Each scene shows the same named points in several views. A view is turned or mirrored, and shifted as a whole, has a little noise and may leave points out.
In the rows, zero is written as 128.

Scene 1
View 1
j_12: [100 118 131 124 111 130 149 115 123 106 163 107 107 136 123 127 140 119
  90 145 177 152  74 133 135 114 112 129 130 134 153 171 120 127 101 123
 150 109 139 154  92 135 126 157 138 151 153 172 125 119 122 115 137  65
 111 124 139 112 138 126 143 126]
j_104: [130 112 123 115 111 128 126 122 115  88 153  86 108 124 111 130 143 143
 102 143 149 167 106 113 131 112 124 154 139 143 143 137 124 123 105 126
 142 108 153 122 115 102 121 142 126 126 147 166 110 105 119 128 146  80
 119 129 148 113 134 125 152 115]
j_833: [141 103 121 125 121 107 131 123 110  91 177 145  68 128 130 129 151  69
 143  93 174  95 109 106 109 151 129 159 129 154  90 102 107 150 135 144
 156 144 147 159 120 137 126  87 135 121 156 166 135 172 182 189 144 109
 131 112 135 121 122 155  89 133]
j_880: [136 108 174 142 123 128 121 130  91 113 132 121 126 151 105 150 148 138
 117 121 160 137 110  93 173 127 106 163 112 150 134 128 109 113 120 105
 140 117 157 136 135 126 117 106 137 110 152 156 137  97 137 151 131  80
  81 126 129 133 156 152 154  83]
j_72: [157 107 120 104 114 135 105 139  98  71 148  70 117 125  91 133 151 170
 122 143 108 173 147  82 136 124 133 173 126 161 136 104 129 113  98 122
 133 114 156  92 136  66 116 123 112  96 134 161  96  91 117 131 151  97
 128 130 155 117 126 139 152 107]
j_563: [ 93 113 121 109 115 110 155 102 142 108 175 130  73 117 151 128 138  79
  95 132 207 128  50 147 110 123 117 111 141 134 139 180 121 153 108 144
 160 111 143 181  75 159 133 154 142 169 164 180 118 156 140 132 132  67
 132 116 131 103 136 121 110 151]
j_361: [120 109 117 102 121 124 134 117 131  90 168 105  96 127 126 124 145 123
 106 141 155 145  90 119 127 130 122 127 118 150 144 154 132 130  96 126
 154 110 139 149  91 116 132 143 127 139 143 174 107 132 125 118 141  81
 135 119 144 104 135 137 129 144]
j_241: [128 104 107  99 111 113 129 117 131  78 169 105  82 107 131 126 148 107
 118 127 155 138  98 119 104 130 135 138 143 149 127 135 128 147 106 149
 154 117 151 146 102 110 128 130 128 137 149 173  97 147 137 141 148  97
 153 120 144 106 124 127 114 145]
j_344: [123 111 159 151 139 119 139 127 104 113 180 169  84 173 121 136 145  69
 139  90 185  81  99 108 148 160 103 152  85 152 102 129  98 134 135 114
 160 153 133 186 104 157 129  83 133 112 146 160 174 158 177 168 129  91
  99 111 124 130 139 177 107 117]
j_74: [150 100 110  81 110 129 104 129 121  65 151  64 114 105 110 132 151 168
 111 160 107 175 128  93 125 121 141 144 132 167 153 124 145 123  80 127
 143 100 153 102 110  67 127 140 112 118 136 166  65 103 102 113 149  91
 155 128 154  98 130 128 145 133]
j_612: [141  95 144 102 127 111 111 124 120  93 151 123  97 120 130 141 152 119
 129 120 150 118 110  98 139 142 132 139 121 169 125 123 122 139 108 130
 155 117 150 140 115 115 131 102 130 126 151 165  97 141 143 160 133  99
 131 118 135 112 142 152 111 124]
j_579: [115 112 144 129 140 120 137 126 118 108 187 157  82 162 128 130 149  75
 126 114 176  94  84 118 138 155 107 126  83 149 125 152 115 137 117 118
 168 136 125 189  85 145 137 108 132 125 145 167 152 161 163 143 130  89
 119 110 131 112 144 168 104 142]
j_867: [127 117 131 133 119 131 133 131 102  96 164 109 101 147 105 130 147 121
 115 124 154 141 107 108 135 130 112 162 118 146 129 132 113 123 115 116
 148 123 144 139 116 115 120 123 127 117 145 166 143 115 142 137 143  83
 108 122 144 121 129 147 139 113]
j_611: [123  89 127  76 115  95 125  96 152  96 141 119  84  81 172 149 147  98
 106 137 185 125  64 127 117 128 143 103 155 158 142 163 134 162  91 155
 157  89 161 157  87 136 138 133 149 173 174 175  60 161 129 148 122  85
 154 117 123  99 148 126  96 146]
j_888: [152  93 164 118 123 115 100 126 108 100 124 117 111 125 122 157 152 135
 128 115 149 126 119  87 158 133 129 161 124 168 122 115 112 130 115 121
 143 115 166 126 142 116 121  96 136 110 158 157 104 119 144 173 131  95
 106 125 130 129 155 152 132  92]
j_803: [128 103 140 116 119 119 128 118 117 100 150 106 106 124 123 139 145 127
 109 131 162 145  94 113 136 123 124 144 131 150 139 143 120 132 103 126
 143 107 154 139 113 122 121 130 134 132 155 169 111 121 131 144 134  77
 117 124 135 117 137 136 133 114]
j_139: [134  99 135 101 117 117 121 117 126  93 146 105 101 111 132 138 146 121
 114 136 158 138 101 112 133 122 130 140 137 157 133 138 128 139 106 136
 148 107 157 135 113 118 127 125 134 135 160 168  93 128 133 146 135  85
 130 125 136 110 140 132 126 120]
j_906: [ 98 106 141 104 118 116 139  99 140 117 146 105 109 114 141 138 139 121
  83 154 187 151  57 139 139 115 119 103 135 142 173 190 132 138  90 126
 151  87 150 156  81 141 131 161 139 167 162 176  99 120 111 108 128  60
 123 125 130 105 158 120 134 133]
j_602: [118 102 136  98 126 116 126 120 134  99 166 126  89 127 140 136 151 105
 114 130 161 119  86 119 137 141 126 113 110 161 142 156 131 136  96 126
 161 114 141 164  89 127 139 125 130 137 149 174 105 149 136 135 130  88
 138 115 133 101 146 147 111 146]
j_953: [142  86 149 105 124  98 111 110 126 100 137 137  95 103 152 156 152 100
 123 110 172 105  94 105 137 137 137 132 134 166 119 126 117 149 113 142
 154 111 163 152 118 138 133  95 145 136 168 165  87 156 153 183 122  95
 128 118 121 116 150 149  99 119]
j_610: [116 112 139 119 117 131 133 119 117 105 153 100 112 132 118 134 143 138
  95 145 163 159  87 119 148 117 115 137 125 143 159 162 124 123  98 116
 146 103 147 140 103 117 122 146 129 138 151 169 119 104 117 115 140  66
 110 126 141 117 143 131 153 116]
View 2
j_344: [195 110 148 147  81 115 150  97 145 111 153 115 124 166 126  58 157 146
 109 117 156 139 156 139  73 162 145 118 146  75  75 182 137 147  79 148
  97 148 119  74 111 185 172 124 169 102 153 150 160 147  85 144 116 119
 112 128 104 158 112 100 130 161]
j_906: [136 136 129 133  91 147 148 138  68 166 136  79 108 117 101 104 138 126
 104 139  93 128 121 110 115 137 133 113 120  70 106 133 145 138 160  98
 177 168 165 123 168  92 101 161 142 132 130 133 149 115  90 124  62 132
 113 159 106  95 106 150 109 150]
j_12: [126 126 122 140  80 139 138 117  88 150 132  84  99 141 102  89 142 138
  97 137 117 134 124 107 122 144 118 101 133  82 104 138 147 139 137 101
 156 165 164 111 160 107 118 142 144 143 144 142 150 122  93 135  80 144
 106 155 116 113 109 153 111 148]
j_139: [130 131 141 153  95 147 112 141 107 136 117 104 114 133 113  90 140 149
 119 137 136 130 116 121 130 175 142 113 131  82 106 127 126 131 158 136
 167 140 124 113 165 120 130 138 161 130 131 133 145 124 111 124  95 142
 135 134 123 128 116 130  96 127]
j_611: [144 142 163 148  84 128 132 168  82 162 148  85 137 111 108 106 142 133
 126 150  76 108 120 145 105 170 177 135 110  82 100 125 122 122 179 128
 215 145  96 119 165  94 121 167 154 110 106 134 137 124  86 116  64 117
 146 141 109 117 113 123  96 137]
j_803: [130 125 134 148 100 154 117 124 111 125 111 110 103 142 111  85 144 157
 110 135 153 141 115 107 127 167 128 106 139  82 112 128 137 140 138 130
 141 144 145 113 159 135 129 132 159 130 149 138 150 122 113 134 101 141
 121 131 124 127 115 132 102 130]
j_610: [123 126 121 141  99 158 128 120  93 143 115  98  97 137 104  93 139 143
 104 135 139 141 116  94 132 152 117 106 131  77 113 130 140 142 145 106
 144 161 172 121 165 114 112 141 151 139 152 134 150 117 110 133  88 145
 111 145 118 111 112 147 108 140]
j_74: [ 85 130 142 156 115 161  83 150  93 120  68 100  93 139  90 111 143 157
 109 159 161 143  89  89 156 181 140  92 134  88 162  92 132 141 168 113
 183 111 141 141 198 107 112 132 162 139 141 137 140 104 150 133  99 162
 155 114 145 128 100 148  75 101]
j_579: [174 120 150 145  74 100 154 106 117 122 145  91 124 161 109  69 159 131
  99 135 133 130 144 138  69 153 153 111 140  77  97 176 148 151  91 121
 129 144 125  94 125 161 155 139 163  95 146 152 156 129  85 145  99 116
 120 129 107 150  99 115 127 160]
j_602: [145 129 156 144  91 124 140 135  94 130 130  88 121 140 104  90 147 129
 106 149 120 128 127 124  91 159 162 116 130  79 115 145 138 140 135 112
 166 139 122 116 152 130 132 151 160 106 133 142 148 122 105 134  82 127
 138 129 113 133 100 124 108 139]
j_953: [166 126 163 153  99 146 121 151 120 127 137 121 138 126 122  82 137 148
 138 132 133 123 127 140 105 182 173 140 125  79  89 135 116 128 153 162
 160 140  94 103 146 142 142 147 169 104 121 135 141 137 103 119  96 122
 140 124 109 135 124 105 104 134]
j_888: [154 118 142 155 121 183 107 135 123 115 111 140 119 136 123  79 138 164
 133 122 176 147 117 110 130 185 144 127 129  72 103 122 117 137 143 166
 125 141 122 103 155 159 141 136 175 115 145 129 150 139 123 119 113 133
 130 118 115 130 131 112 101 121]
j_563: [142 139 143 143  54 100 151 132  91 170 170  70 121 135 107  88 147 123
 100 140  71 110 138 147  92 149 141 109 124  86  82 158 138 130 139 109
 192 166 128 103 146 101 123 151 142 124 122 142 146 128  63 135  72 127
 120 160 116 125 102 140 113 165]
j_612: [145 124 153 155 103 143 117 139 115 116 114 114 124 139 115  87 148 153
 122 141 148 135 119 121 113 180 161 123 132  83 113 133 127 138 138 143
 153 128 108 111 153 145 144 138 170 108 136 137 148 131 118 131 101 130
 139 117 119 139 114 116  99 124]
j_833: [157 123 163 163  65 102 113 125 155 121 150 107 127 163 126  64 153 159
 119 126 140 119 144 160 101 197 157 115 144  96  78 157 116 130 112 163
 150 127  80  84 125 163 171 120 169 116 132 146 139 149  88 139 123 127
 136 128 126 175 117 104 104 138]
j_867: [133 119 128 149  89 139 119 109 121 123 117 106  97 161 110  80 149 159
 106 128 163 143 126 111 124 170 119  98 144  85 106 136 136 142 121 129
 128 145 149 103 152 143 140 122 155 139 156 143 152 134 109 141 110 148
 113 135 131 137 106 136 106 138]
j_880: [162 116 122 150 119 183 130 116 115 121 121 134 112 139 122  76 135 157
 125 111 177 154 127  96 126 160 123 122 134  69  87 139 131 144 130 150
 102 164 154 101 146 157 133 134 162 125 156 129 155 133 113 123 102 132
 104 132 101 112 132 124 116 138]
j_72: [ 89 120 128 158 116 176  77 133 120 100  62 123  89 155 104  94 143 174
 115 142 199 156  97  87 159 190 125  88 145  87 145  99 129 144 149 132
 142 118 141 128 182 138 125 115 169 149 158 132 145 121 154 135 125 165
 139 112 150 135 113 142  83  96]
j_361: [120 129 141 143  87 127 129 129  93 136 118  84 104 146  98  94 148 137
  98 151 126 130 122 116 111 162 140  99 135  86 127 133 144 141 136 102
 169 140 143 123 164 115 122 139 153 128 142 142 146 113 109 139  88 140
 131 136 126 131  96 141 101 138]
j_104: [106 127 126 151  97 156 107 130 106 135 103 103  95 145 104  93 140 157
 107 137 149 142 108 101 145 170 115 100 139  87 115 114 134 139 149 124
 155 143 152 118 174 118 119 128 152 149 148 139 145 121 119 134  99 150
 123 137 133 122 111 150  94 124]
j_241: [118 133 155 156  79 117 106 141 113 139 123  90 114 147 104  89 151 149
 109 145 117 120 124 135 115 182 148 102 135  95 114 126 127 129 150 123
 185 128 107 114 161 118 135 135 158 129 129 145 141 125 106 141 100 143
 146 133 135 146 102 135  93 130]
View 3
j_888: [131 109 138  92 124 127 132  67  99 119 143 135 167 133 155 157 135 128
 137 131 128 144 147 139  92 182 155 149 133  74 168 149 109  95 127  86
 164  99 141 150 164 142 159 138  84 151 133 119 133 145 143 149 175 115
 103 138 159  90 139 118 107 136]
j_833: [118 128 104 139 126 153 130  74 108 109 137 152 137  87 138 155 132 122
 131 110 119 129 167 137  88 162 130 131 137 110 169 125  96  42 141  87
 136 125 136 175 117 177 131  82 109 139 105 118 113 156 130 112 166 132
 130 165 140 143 118  89 124 132]
j_241: [127 164 103 113  92 115 130  82 135 114 147 134 114 131 161 119  96 103
 147 108 141 133 139 122 117 128 153 144 143 105 152 137 102  55 126  98
 144 133 126 152 114 163 145 131 110 160 107 111 137 138 157 125 150 129
 132 129 164 133 123 111 126 103]
j_12: [120 153  86  90  87 120 126  98 153 155 173 102 104 159 157 150 104  92
 195 118 140 114 133 144 137 160 155 136 157  74 128 122  83  75 116 114
 155 126 129 128 115 144 146 151 105 129 145 109 143 156 157 133 139 124
 113  99 169 107 116 115 118 105]
j_867: [117 127 107  94 102 146 128  92 129 134 161 128 137 133 164 154 110 108
 159 113 127 125 143 136 118 167 157 133 147  89 143 123 100  88 117  96
 135 114 143 134 137 147 173 126  89 128 137 112 127 167 149 131 149 119
  98 114 153 127 121 103 121 136]
j_361: [118 152  95  92  72 114 124  99 142 138 148 120 113 155 167 128  97 102
 169 107 143 117 141 133 127 142 154 137 153  86 143 134  98  64 122 104
 142 125 135 132 118 143 151 151  99 148 127 104 144 146 153 133 135 124
 124 109 169 125 126 118 122 109]
j_139: [135 145 113  97  99 107 130  76 130 122 150 127 126 145 164 130 111 107
 158 116 141 137 134 131 110 149 158 145 143  86 152 148 103  77 123 100
 161 118 125 146 132 152 146 148 105 154 125 111 138 138 153 139 158 121
 121 126 164 107 126 117 114 109]
j_880: [123 106 124  82 123 145 135  82 109 145 161 115 161 142 157 181 135 118
 161 129 123 130 146 149 107 200 156 138 141  67 147 132 101 104 118  92
 158  93 147 131 166 127 166 138  78 126 156 115 136 166 142 151 165 108
  83 112 155  91 129 117 106 146]
j_611: [145 168  87 118  99  76 124  68 140 124 137 114  87 148 147 126 115 106
 174 120 155 124 150 134 105 127 142 151 142  80 157 162  86  37 142 109
 192 131 110 162 106 162  91 161 130 175 103 113 156 107 144 140 158 138
 162 143 182  96 130 125 113  70]
j_803: [123 134 114  90 100 126 127  86 129 131 155 124 137 145 164 145 109 108
 159 118 134 130 139 137 118 162 158 140 146  82 148 135 103  87 117 100
 149 110 137 138 142 141 160 145  91 140 135 111 137 152 150 140 150 119
 107 113 160 113 131 114 115 126]
j_610: [127 143 101  77  89 115 128  92 143 150 171 105 121 165 167 148 105  96
 184 119 139 122 132 139 133 161 166 139 151  70 134 131  95  91 111 104
 159 115 132 122 132 133 158 162  93 134 142 107 146 154 159 143 145 114
 104  97 168 104 128 119 115 114]
j_74: [134 151 137  68  64  89 128  92 138  98 149 140 148 172 197  84  78 103
 141 109 152 156 111 102 125 117 183 159 140  92 152 165 126  98  97  87
 130 114 133 130 156 134 193 178  82 174 119 107 143 129 175 148 146 109
 109 100 174 122 141 133 123 113]
j_104: [132 148 125  80 108 118 136  74 136 122 174 124 142 157 174 128  99  95
 165 123 136 149 115 126 123 160 171 149 142  83 142 142 108 101 108  94
 151 113 124 135 149 145 181 158  93 146 136 114 139 153 169 142 162 108
  98 107 163 105 121 124 120 114]
j_906: [131 163  77  85  78  92 122  87 158 160 165  91  88 171 155 147 108  89
 207 120 153 111 137 143 142 150 154 141 154  65 128 142  83  67 122 116
 183 126 121 128 108 138 121 179 114 143 138 108 159 135 156 143 141 127
 129 102 179  90 122 124 111  81]
j_953: [140 127 112 121 122 112 129  60 110 114 131 133 131 121 142 153 140 123
 140 126 135 130 162 142  85 159 139 145 134  84 172 153  96  53 140  89
 178 113 132 169 135 159 112 131 110 163 111 117 138 129 133 139 169 135
 138 158 163  95 138 117 110 112]
j_579: [103 115  77 120  82 141 118 109 123 155 118 121 115 117 136 177 132 127
 155 105 128  85 188 157 108 170 127 119 155  89 155 116  83  40 141 101
 143 119 157 146 112 147 119 104 102 126 128 103 132 155 114 121 130 135
 135 130 153 135 132  98 121 133]
j_602: [120 137  92 104  73 104 119  98 134 138 130 119 110 143 151 146 116 114
 158 108 145 107 164 142 112 141 140 136 152  85 154 138  88  52 131  97
 158 122 140 142 118 146 123 142 106 153 119 104 148 137 139 136 141 133
 140 128 169 115 138 119 117 111]
j_344: [104  97  87 129 114 169 124 101 106 152 125 126 138  98 125 202 146 134
 142 114 113  94 193 163  94 196 122 112 147  90 165 105  84  53 147  95
 141 112 162 155 125 149 127  80  96 112 133 109 121 170 107 121 149 133
 117 142 137 131 126  89 115 152]
j_563: [127 170  60 127  94 112 120  85 153 156 160 100  69 136 133 149 109  90
 193 113 144 106 150 146 127 142 134 130 154  86 134 123  71  35 140 119
 171 144 119 150  78 166  95 131 132 137 123 109 144 141 143 116 141 139
 147 126 166 120 112 104 120  81]
View 4
j_579: [130 152 108 160 109 161 181 160 117 133 135 135 131  74 125  97 107 128
 170  74 139  56 119  90 127  87 163 100 157 123 114 109 111 157 147 113
 172 150 138 120 154 158 100 102 110 110 173 130  91 134  99 104 110  76
 147 170 144 119 154 133  83 137]
j_953: [125 147 105 138 131 156 186 143 157 132 149 140 126 122 120 116 137 136
 155  91 157 101 118 152 112  98 159  85 143 145 156  86 131 147 127 121
 146 148 126 139 152 160 130 119 140 131 139 108 100 111 119  83 148  84
 148 162 136 151 146 114 113 119]
j_612: [125 145 113 131 120 151 169 140 169 121 153 130 137 123 124 123 120 137
 138  95 151  95 117 134  96 109 165  99 147 145 151  97 124 157 114 118
 156 142 127 131 157 153 120 130 135 120 145 115  99 114 126  87 138  85
 149 160 133 143 139 122 109 116]
j_880: [170 140 102 116  77 139 134 143 134 113  91 128 113 140 126 128 123 136
 151  95 131 110  96 141 118 126 153  99 165 167 109  88 142 149 106 100
 129 132  99 164 142 154 115 117 149 111 140 120 110 118 106 118 164  77
 159 135 151 145 149 139  76 136]
j_602: [110 157 113 153 115 140 182 139 137 129 171 140 147  98 135 114 103 140
 136 102 142  76 122 112 108 113 153 114 159 135 140 111 106 143 132 107
 165 140 126 125 147 156 118 129 118 101 146 123 110 123 115 104 115  86
 151 184 132 146 137 127 105 118]
j_12: [126 151 110 144  93 111 148 140 102 142 144 126 141 113 146 123  94 135
 126 104 107  70 110 117 111 129 121 134 166 140 127 108 116 121 145  93
 146 134  93 129 132 156 111 142 119  81 130 128 136 118  87 125 113 104
 157 177 127 166 126 129 105 130]
j_72: [137 127 117  82  94 112 102 134 202 103 129 104 143 173 122 167 102 127
 107 118 125 104 104 138  50 162 168 107 155 165 153  86 120 158  79 114
 148 122  84 130 153 148 108 156 154 128 127 133 112  99 119  88 151  93
 163 118 128 139 115 120 114 125]
j_906: [113 163 113 162  96 108 176 128  98 146 176 146 148 107 153 117  96 153
 112 116 119  81 117 122 120 131 114 136 167 146 140 115 113 110 142  91
 137 133  96 143 125 159 122 147 123  68 121 120 148 118  98 130 109 102
 154 206 122 181 125 130 111 114]
j_611: [ 86 159 113 168 148 135 213 125 136 153 213 156 149  99 143 108 121 155
 125 106 151  95 131 148 115 104 129 115 147 136 180 104 112 123 147 109
 150 146 125 123 140 165 140 146 119  95 121 102 131 118 115  95 118 105
 143 215 117 184 129 109 138 103]
j_610: [131 148 112 133  84 111 142 133 120 130 140 128 140 128 145 131  99 139
 118 111 115  89 109 124 105 142 131 129 166 152 129 104 120 125 122  93
 141 128  94 142 133 156 107 143 136  88 129 125 135 115  96 121 128  99
 159 163 131 160 130 132 100 124]
j_361: [110 150 117 141 106 119 155 140 142 131 164 122 152 113 137 126  93 133
 122 107 124  71 117 112  91 129 144 124 158 136 142 107 105 134 133 107
 163 137 107 116 141 157 108 146 120  94 141 127 122 119 103 107 112  99
 156 175 126 152 123 126 108 124]
j_139: [119 145 109 131 120 131 163 135 153 129 158 129 141 130 133 128 113 138
 128  98 137  93 113 142  96 119 145 106 152 146 158  96 127 137 124 110
 147 139 104 130 144 156 123 142 136 110 130 117 121 111 110  99 133 100
 151 165 129 164 127 119 118 120]
j_833: [124 133 103 137 149 167 178 169 154 143 128 123 124 106 113 104 138 104
 182  64 141  62 119 134  99  62 164  70 125 117 153  84 131 163 155 128
 173 169 128 105 164 163 117 110 124 149 159 113  83 122  96  67 133  93
 145 146 142 128 147 110 114 144]
j_344: [154 144 100 148 110 178 169 173 116 129  97 130 111  86 115  94 126 121
 199  59 141  63 113 106 135  69 166  80 154 124 101  95 130 164 149 114
 169 155 139 127 159 162 101  85 120 130 181 124  77 133  93  98 132  72
 145 145 153 109 169 133  73 153]
j_104: [130 139 113 114  98 106 129 138 152 127 137 115 140 147 136 145 101 129
 117 111 114  83 106 136  82 143 139 118 158 154 145  94 122 135 116 105
 146 130  87 130 135 157 113 151 140 109 124 124 130 108 100 105 136 106
 159 149 129 158 119 120 115 129]
j_888: [153 136 103 117 106 146 154 138 165 113 122 137 118 143 119 130 135 138
 144  94 153 117 104 157 108 120 163  90 152 165 145  83 141 151 101 117
 132 140 111 154 152 153 126 120 153 130 140 114 103 110 121  93 163  79
 154 140 144 150 148 128  98 119]
j_241: [100 142 113 136 132 131 162 148 159 139 168 122 150 121 135 127 112 122
 130 100 129  70 120 126  83 112 146 107 141 131 164  97 112 140 142 119
 167 150 111 102 149 160 116 149 127 112 135 118 118 112 100  85 112 108
 149 168 122 155 120 109 128 127]
j_867: [142 139 108 118  94 130 132 153 139 127 115 115 130 131 128 133 109 118
 144  88 118  75 106 120  96 120 148 107 159 147 127  92 124 146 129 109
 152 138  96 126 143 156 104 129 131 118 145 128 108 116  97 104 134  98
 155 143 137 136 136 127  95 142]
j_803: [135 144 112 124  99 126 144 143 147 124 137 125 135 133 130 132 110 135
 133 100 127  88 108 131  95 128 146 108 155 149 137  93 123 142 122 109
 146 137 100 136 145 155 112 137 137 112 138 123 117 116 106 107 134  94
 156 150 134 148 130 126 102 127]
View 5
j_888: [109 141 142  99 160  95 107 130 118 122 120 129 142 105 153 130 130 117
  97 128 120 115 120 163 163 122 155  96 118 112 116 140 138 128 116 132
 130 132 114  90 135 117 153 104 127 108 108 120 142 119 162 151 121 117
 127 157 136 153 102 143 137 169]
j_72: [149 131 160  69 137  99 139 110 156 128 141  97 169 101 135 119 154 142
  74 104 117 128 120 200 124 136 147  84 123 125 154 181 172 140 137 146
 130 108 156  89 169 133 166 111 117  96  84 108 130 108 191 160 121  87
 136 163 135 121 153 156 143 174]
j_579: [ 65 103 131 168 110 139 118 123 137 115 119 128 102 139 161 156  96 152
 107 129  99 104 133 134 177  98 154  92 131 118 131 111 182 139 116 145
 113 142 156  99  89 143 154 120 158 145 160 136 103 141 158 135 159 162
 144 133 160 185  87 116 124 125]
j_867: [104 115 153 124 115 121 113 107 153 141 134 114 138 119 153 131 115 144
  94 110 111 117 132 169 156 120 154  91 114 130 135 134 182 138 135 139
 119 121 149  83 128 134 159 118 148 133 125 128 126 122 170 149 142 113
 124 140 166 137 119 124 123 155]
j_612: [108 126 129 119 135 119 131 131 118 116 116 124 130 123 143 148 135 136
  99 134 102 118 117 157 152 118 152  96 134 112 127 134 165 124 114 145
 135 120 138 105 131 125 155 118 130 112 123 126 121 119 175 138 114 133
 143 159 139 163  98 140 143 143]
j_104: [127 110 150 104 120 119 115 112 155 164 138 107 141 121 143 141 135 145
  89 103 116 123 121 176 134 126 144  90 114 138 142 151 178 131 125 137
 136 106 153  90 165 115 156 133 132 135 109 133 132 108 188 146 105 103
 136 147 170 120 128 138 140 164]
j_139: [114 113 130 112 127 127 123 128 129 148 122 121 123 124 141 152 135 137
  97 124 108 124 116 159 145 123 145  95 126 125 127 134 167 116 114 141
 143 107 139 103 147 110 151 126 133 131 121 136 133 112 178 133  98 114
 136 152 158 137 104 141 146 151]
j_74: [152 109 141  81 134 114 147 127 148 145 137 102 151 117 120 142 165 150
  72 109 110 136  99 188 109 130 138  88 130 135 163 186 189 136 117 146
 146  95 173 112 189 120 156 135 111 110  94 122 121 106 205 139  86 101
 163 167 143 118 155 164 167 160]
j_241: [119 109 124 123  99 146 142 122 128 145 120 116 118 131 128 160 143 156
 109 130  88 131 120 160 127 121 144  97 143 128 137 119 194 106 125 152
 149  95 159 107 141 122 157 124 136 131 130 139 119 113 188 119 101 117
 141 150 157 151 100 134 138 132]
j_361: [109  90 132 133 108 138 128 123 148 154 132 116 119 136 141 157 127 157
  87 114 104 124 113 153 133 116 141  90 124 137 148 143 196 131 110 143
 134 111 169 106 150 119 149 140 136 148 132 144 114 117 185 133 111 134
 154 144 168 140 119 133 150 140]
j_611: [109 100  96 137 125 152 129 153  98 162 111 137  89 140 130 185 145 142
 107 139  95 126  96 127 136 114 133 102 134 127 120 111 173  91  80 142
 167  99 141 124 158  84 137 146 125 156 140 157 129 111 183 109  57 142
 152 158 162 159  67 142 166 131]
j_12: [100  87 142 140 108 138 101 116 159 181 141 123 115 136 153 153 112 143
  87 106 117 117 117 149 150 112 142  90 101 147 138 134 189 135 104 128
 129 113 159  89 150 105 149 142 143 170 138 153 125 111 177 139 104 129
 141 132 191 122 111 121 138 150]
j_563: [ 86  80 113 166  90 164 115 129 127 178 123 136  83 150 146 181 114 158
 113 126  97 120 115 120 147 103 139 100 124 139 125  91 198 105 101 142
 144 104 156 104 135 104 143 147 153 179 164 166 123 114 178 114  92 145
 139 128 196 151  70 110 136 124]
j_833: [ 93 138 124 134 112 137 139 121  96 100  95 123 113 122 152 157 122 147
 135 151  79 122 142 148 169 123 164 104 158  97 109  73 166  92 146 152
 138 113 126 101  86 139 161  93 152 113 145 127 121 126 164 119 141 123
 113 146 137 190  57 115 107 128]
j_953: [100 131 115 123 144 119 120 145  94 122 104 135 117 119 143 158 132 125
 114 142  96 120 116 139 160 118 149 103 138 107 110 108 149 106 101 140
 145 121 119 110 123 111 148 114 132 121 131 135 132 118 164 130 103 134
 131 159 139 169  66 136 139 144]
j_803: [108 114 144 116 124 118 117 120 143 143 131 120 134 122 148 139 126 137
  91 117 114 121 122 161 148 117 147  91 117 127 134 142 173 135 120 136
 128 118 146  92 143 122 151 122 136 132 120 132 128 113 172 147 115 122
 137 144 162 135 113 132 136 156]
j_602: [ 97 102 124 146 120 138 127 138 131 137 122 129 106 141 143 161 124 145
  95 128 104 117 111 137 152 108 144  92 128 125 138 133 178 129  98 142
 137 121 158 115 134 124 148 137 140 142 140 140 112 126 178 129 113 151
 156 145 160 165 100 135 151 130]
j_610: [106  99 145 122 120 122 100 121 159 175 143 123 122 129 150 143 120 138
  82 103 127 115 115 159 146 113 143  89  98 144 138 151 178 140 101 128
 127 119 153  86 161 107 150 139 139 157 123 145 128 113 176 145 108 124
 140 139 176 119 119 133 150 159]
j_880: [ 97 128 163 114 150  90  85 120 145 137 136 123 149 108 165 118 106 114
  90 108 133 105 128 166 177 116 158  87  98 124 121 147 141 151 115 123
 112 142 123  68 132 121 157 111 137 130 109 128 138 122 156 164 142 114
 120 140 158 133 113 129 126 177]

Which points are out of place in each view (at most two, in the order of its rows)? Write - if all are in place.
view 1 -> j_803
view 2 -> j_880
view 3 -> j_104
view 4 -> j_953
view 5 -> j_833
